Points, in no order, along strands that fork, close into loops and pass close to each other.
Two points are linked if the straight distance between their rows is under 72.7. Some points are linked to none.
q_324: [ 12  16  13  -9 -46  16  18  -1 -19   0 -22   8 -16 -59  19 -12  16 -22
  10  12  -6  32]
q_457: [  3  13  36   1 -14  -7 -46  24 -74  30 -33  14  -6  17  -1 -28 -54   1
  17  24   5 -12]
q_857: [  9  18  38  -6 -15   3 -18  34 -63  35 -43  30 -14 -13  -7 -21 -24 -11
  12   4   2   8]
q_69: [ 13 -28 -11  20 -59  17 -20 -11  21 -67  -7  21  10 -47 -16  22   4  -4
   5 -12   3 -11]
q_279: [-33 -42  -4 -20 -35  -4  11 -17  20 -13  29  43 -50 -20   9 -22  -2  35
 -31 -12 -24  11]
q_88: [ 15  21  -7  29 -23   5  -9 -20  37 -49  38  -5 -13   1  27  47  -8 -35
  -2  -5  16   0]
q_847: [  8   5  -8  10 -74  20  15 -21   2 -34  15  30 -32 -50   8 -16 -30   0
  19  11 -13  -1]
q_112: [  3   4  -6   1  53  17  24 -25  40 -50  15  -8  63  36 -11  26  10 -28
  24 -12  22 -35]
q_622: [ 10  -3 -13  13 -23  38   5 -39  31 -10  10  -2 -18 -26  30  -1  30   3
 -33  20 -40 -13]
q_634: [  0  -9  18 -30 -13  -3   4  32 -30  32 -17  20   0  10  -5   1 -12  -1
  10 -25  35  29]
q_418: [-12  29  -5  10  40 -42 -29  19  -4  31  -6 -16 -11   7 -20  -4  12  42
 -18  12 -31 -16]
q_889: [-13  42  11  14  -3 -26 -43  32 -18   0  -2   7 -51 -23   4 -40   8   7
 -16  -2 -26  13]
q_628: [  0  44  -9  20  39 -11   1 -10  26   9  10 -28 -12  16  21  -5  17  15
 -16  20 -20 -21]
q_726: [ -1  14 -10  -3  57 -16  24   4  -5  41 -22 -15   9  26 -16   0  13  42
   9  22 -25 -32]
q_92: [ 17  40  -5   6  50  12  15  -6  12  17  -7 -15   9  24  13   9  30   5
  -3  27 -20 -21]
q_633: [ 25  37 -22  21  40   2 -10   8 -15  36 -10 -36  11  18  15   8  16   3
 -25  40 -28  -4]
q_106: [ 13  17 -21  30  28 -40  -9  27 -15  20  15 -51   6  24 -13  32 -29   3
   3  21  -2   9]
q_830: [  6  -5  23 -19 -29  -1  21  14 -24  13  -6   5 -15  17  23  -9 -13 -11
  11 -14  47  26]
q_294: [  0   3   3  -4 -77  26  17 -29  -4 -42  -9  35   2 -56  -2 -17 -33   1
  42  14  15 -13]
q_858: [-22 -23 -32  -4  13 -31 -29  22 -57  46 -15  -7 -14  13 -12   0   1  41
 -22  18 -27  21]
q_542: [ 15  -4  -4 -10  33 -18 -36  47 -17  37   8  20  24   0 -45  35 -26  -7
  15 -15   3  11]
q_407: [-44  -1 -13  -5  45 -27  29 -22  22  21  15 -17 -25  20   3 -41  17  54
 -27  11 -29 -27]
q_179: [ 20  13  -6  -3  65  18  49 -11  19 -14   5 -17  56  39 -26  26   2 -17
  33  -5  13 -24]
q_86: [  1  25 -39  37  16 -28 -32  23 -36  12  11 -59  -8  30  -5   5 -22   6
  -6  31 -15  15]
q_523: [ 29   9 -21   1  70  18  43   2  -4  28  -5 -17  43  31 -23  27  -9  -4
  31  17  -8 -21]
q_651: [ 16 -22  10 -23  40  39   1 -13  20   1  -9  -2  82  26 -28  14  30 -22
   0 -27  13   4]
q_296: [ 23 -28  -2  27 -22  20 -25 -16  34 -75  -9  10  39 -27  -9  29  12 -22
  -7 -13   8 -27]
q_394: [ 15  32  -5  14 -56  12   2 -10   5 -27  15  13 -44 -56  28 -25 -14 -15
  10  21 -18   9]
q_70: [ 25   4  27 -13 -29  17  -2  13   7 -27  -8  11  20 -23  -2  12   4 -45
  18 -24  26  29]
q_519: [ -2 -22 -17   1 -70  24  15 -27   5 -29   9  20 -25 -49   6   1   1   8
  -6   2 -17   7]
q_225: [ 15  -1  11  -5  24  13 -10 -12  44 -45   5  -5  53  13  -7  32  23 -28
   2 -14  17 -19]
q_160: [-18  -1  48 -19 -50   0  28 -33 -18   2  -5  16 -23 -29  34 -48 -50  10
  -1  17  14 -11]
q_897: [-35  -9 -14 -10 -11 -14 -15  18 -76  16   2 -12 -38  24   7 -62 -14  28
 -25  17 -16  32]
q_439: [-12 -19  -9  18 -28  24  17 -40  33 -17  23 -12  -7   5  31  33  17 -12
 -20  -6  10  -2]
q_713: [ 27 -31 -16  34 -28  49  -9 -40  20 -60 -12   3  35 -18   9  28  16 -11
 -15   8  -3 -37]
q_131: [ -8 -24  22 -20  28   4 -19  13  22  11  -8  19  61  16 -60  17  18  -9
   7 -53  17  16]
q_148: [-48 -28 -13 -21  21 -11  33 -41  36  10  19   9 -23  14  12 -19  21  55
 -30   4 -23 -30]
q_558: [  0 -28 -27  -2  31 -35 -43  43 -38  33  10   8  16  -3 -36  26 -52 -13
  40  10   6   8]
q_116: [-12   8 -29  18  47 -35 -17   9 -22  32 -20 -38  -3  17 -28 -15 -10  57
  -8  29 -48 -27]
q_433: [ -9   2  62 -14 -34 -15  10 -15 -26  10  -9   4 -19  10  32 -43 -50  12
   1   7  39 -11]
q_690: [  0  22  -9  18   6   9  -3 -24  30   6  22 -20 -24  -3  37  -3  28   4
 -37  20 -22  -7]
q_665: [ 20  12  25  -9  -2  -2 -18  14  24 -24   2   4  18 -14  -5  30  24 -26
   2 -22   6  11]
q_110: [  0  19   6  14 -29  -5   9   6  -1  -8  26 -10 -38   5  39  -3  -8 -20
  -1   4  25  19]
q_528: [  2 -24  21 -23   3   5 -16  21  20  -5   0  20  49  17 -44   8   3 -29
  19 -62  41  38]
q_804: [ 13 -19  18 -28 -21  14   9  14   5  -4  -6  10  31  23 -10  -2 -11 -36
  25 -44  57  41]
q_555: [ -2  -3   2  -4 -21  15  -7 -25  22  -1  -3  14 -27 -51  18 -17  33  17
 -38   7 -48   1]
q_533: [  8 -11  30 -27 -50  20  27 -11 -12  -6 -23  13   2 -13  23 -20 -19 -20
  24 -20  47  20]
q_125: [  3 -29 -32  -5   8 -33 -37  38 -59  25   2  -8   0  22 -15  12 -52  -6
  41  26  18   9]
q_590: [-35  -2  -9  -7 -11 -28  -8   6   2   0  30   6 -61 -11  22 -56  -3  22
 -39   0 -22  15]
q_800: [ -5 -25  -7  10 -19  25  15 -27  33 -25  10 -17  28  17  21  44  15 -38
 -11 -24  37  11]
q_208: [ -4  -6   5 -17  38   0  27  -8  22  18 -11 -10  29  28 -12  22  30  20
   1  -3   7 -20]
q_540: [ -1  -4  -8   0  52 -27 -31  34 -11  50  -9  10  20   2 -49  36 -14  14
   7   0 -20 -12]
q_618: [-15  10  16  -9   0 -19 -17   0  19   0  -1  14 -28 -15   5   3  35  23
 -23 -11 -16  -1]
q_276: [-23   3   7  -2 -25  -9  -1   6 -57   8  14 -15 -43  23  28 -67 -27   6
 -15  19   6  20]
q_369: [  5  45  14  10  16 -22 -40  12  27  -4   2  -1 -25 -16   7  -4  26   8
 -16   6 -30  -8]
q_507: [ 15  31   2  23 -20   0   6  -2  15 -25  29 -21 -14   7  38  34  -4 -47
  -2  -2  26  24]
q_541: [ 16  22 -28  46  51 -31  -4   5 -11  13   0 -63   9  26 -20  16 -37  13
  10  37 -33 -20]
q_654: [ 13  -1  42 -25 -39  24  10   3 -11 -14 -38  26  28 -24  -8 -15 -15 -41
  43 -25  39  20]
q_874: [ -1 -14  -1 -14  27  33  31 -30  24  -4 -14  -9  38  32  10  23  44 -10
  -2  -2  14 -22]
q_802: [  4 -38 -33  14 -69  43  25 -39   2 -33  -8   1   6 -60   2  15  17   4
 -16  12 -24   8]
q_338: [ 17  30   8  15 -47  10  11  -2 -14 -11  11  -8 -45 -25  47 -29 -19 -29
   3  20   4  19]
q_743: [-17   6  -2  10 -41   1   8  -6 -10  -9  33  -5 -60  -7  47 -75 -41 -18
 -17  19  -7   7]
q_928: [-20 -10 -22  -5  33  26  63 -31  24  -6  -4   0   3  36  11   1  44  16
  29   2   9 -43]
q_912: [ 22  27   1  17 -33  -4 -18  -6  33 -46  27   4 -29 -23  23  21  -4 -14
  -1   2   1   3]
q_75: [  0  19 -22   8  49  13  69 -13  14  -8  -5 -12  -2  34  -1   3  32   5
  41   8  -5 -32]
q_547: [ 21   2  -5  -6  46 -11   6  16  12  25  12 -20  48  23 -32  44 -11  -5
   7  -7   8   1]
q_292: [  7  26  31  -6 -14  -9 -20  31 -16   5 -16  22 -22 -25  -8   3  15  -9
   2 -11  -4  17]
q_931: [ -8  46  10  12  18 -36 -46  37  -8  18  -4  -1 -28  -6 -12  -7  16  20
 -18   3 -30  -2]
q_812: [  5 -53   5 -10  13  29   3 -22  35 -18 -21  -4  72  23 -13   7  37 -19
 -10 -29  32   1]
q_398: [  1   1 -15   3  -4 -31 -20  38 -54  28   2 -11 -13  24  -9   0 -24   8
  11  16  13  20]
q_742: [-16  19 -22   9  60 -18  30  -7  -2  31 -14 -26 -16  24  -6 -40  18  53
  -3  21 -36 -34]
q_864: [ 13 -49 -31  -1  55 -26 -31  22 -15  41  15 -19  35 -20 -35  35 -51  -9
  32  14  -4   2]
q_722: [  7  19  25 -13  11 -14 -25  33   6  10  -6  14   9  -3 -21  29  18  -7
  -3 -19   2  10]
q_488: [ -1 -25   1 -27  25  -3  -7  23   0  44 -14  13  38  15 -42  33   8   8
  -5 -33  13  19]
q_329: [-14  -8   9 -17 -18 -26  -5   4  35 -29  14  19 -10   2  -8  21  18   6
  12 -32  31  -1]
q_833: [ 28 -23 -34   2  70   3  21   8 -15  52 -18 -13  36  14 -25  22 -23  12
  31  31 -27 -30]
q_167: [-35  11   6  -8 -14 -18 -16  16 -24  -7  14  16 -61 -20  22 -87 -22  12
 -25   4 -30  13]
q_205: [ 16  44  14  12   3 -13 -35   0  44 -39  16   9 -17 -17  11  21  17  -6
  -6   3 -15 -16]
q_182: [-39 -33 -21 -10 -27  -7  15 -10   8  -3  39  19 -60  -7  29 -50 -19   8
 -42   1 -27  23]
q_254: [  5 -45   2  -8 -22  20   7 -13  26 -24 -12  -8  42   7  -2  17  25 -37
  -4 -41  41  28]
q_413: [-36 -30  15 -29 -15  -9   6 -11  13  -3   1  30 -32 -16   3  -3  27  30
 -25 -26  -1  11]
q_335: [-20  11   8  12 -28 -17   7   4 -21  -5  33 -11 -51  13  38 -45 -23  -4
  -5  11  20  13]
q_478: [-12 -24 -15  10  -1  43  26 -50  30 -18  -1  -5  13  22  30  23  37  -4
 -15   3   7 -32]
q_451: [  7  21  15  -3 -11 -20 -21  41 -44  21  -9  10 -26   2   5 -19  -6   0
   1   3   5  22]
q_87: [ 13 -13 -17  16 -81  25   3 -13  -3 -67  -9  23  10 -50 -11   3 -21  -8
  36  -1  22  -6]
q_741: [-38 -22 -20 -14  29   7  61 -45  26   9   5   2 -11  27  13  -9  35  40
  -5   7  -5 -37]
q_484: [ -3  33 -18  37  46 -28  17  -3   6  17   3 -59  -3  29  -3  -3  -8  23
  -1  27 -23 -22]
q_434: [  5  13  49  -9 -22 -16 -13   8 -58  20 -18  -3 -10  26  20 -36 -53  10
   4  21  25 -11]
q_359: [  8  -8   6  -8 -23  19  20   5  10 -12  11  -8  22  25  12  22 -11 -55
  12 -36  60  42]
q_327: [ 10  -3 -11 -10  63 -14   6  16  -3  49 -20  -2  32  17 -37  26  -1  28
  18  12 -21 -29]
q_382: [ 28  -3  10 -21  63  43 -14  -1   7  10   8  13  87  12 -45  20  14 -18
  11 -21  -1  -1]
q_543: [ -3 -26  12 -31   0   5 -13  35 -20  44 -22  36  19   8 -36  14  -7  -9
   9 -46  23  34]
q_956: [-11  29   9   7 -23 -12 -22  11 -14  -6   4  18 -60 -48  19 -62  -1   2
 -16   4 -31  15]
q_600: [ 20 -35 -28  34 -58  49   7 -40   7 -48 -13  -2  28 -40  -1  23  16   2
 -27  15 -21 -21]
q_988: [-24  -5  32 -18  -4  -5 -16   9   6   6 -34  35  -7 -25 -30  18  43   1
 -15 -40  -8   4]

A tip is a point with one link. Name the tips that can be reached along the links from each point below, in the order of the rows.
q_488 | q_225, q_160, q_75, q_864, q_359
q_413 | q_897, q_116, q_743
q_651 | q_208, q_382
q_622 | q_633, q_86, q_555

A fork is a point with three links, a tip a point with one. Leave the first point through the second and follow the links. Name the first fork or tip that comes.
q_208 / q_874 | q_382
q_294 / q_87 | q_847
q_382 / q_651 | q_208
q_618 / q_413 | q_931
q_722 / q_665 | q_359

A piece is all that can be reached along the links. How many separate loops has the piece of each point below (a circle has one, a figure eight two, a Y none), and how many tips (points with one link)?
q_533 | loops 0, tips 5
q_618 | loops 2, tips 3
q_254 | loops 0, tips 2
q_628 | loops 0, tips 3

Name the points in between on the shortest way along the links from the first point to the second, in order.
q_928 / q_804 | q_741 > q_148 > q_407 > q_742 > q_726 > q_327 > q_540 > q_542 > q_558 > q_125 > q_398 > q_451 > q_292 > q_722 > q_665 > q_70 > q_654 > q_533 > q_830 > q_634 > q_543 > q_488 > q_131 > q_528
q_802 / q_369 | q_519 > q_847 > q_394 > q_338 > q_110 > q_507 > q_88 > q_912 > q_205
q_956 / q_897 | q_889 > q_931 > q_369 > q_205 > q_912 > q_88 > q_507 > q_110 > q_335 > q_276
q_864 / q_433 | q_558 > q_125 > q_398 > q_451 > q_857 > q_457 > q_434
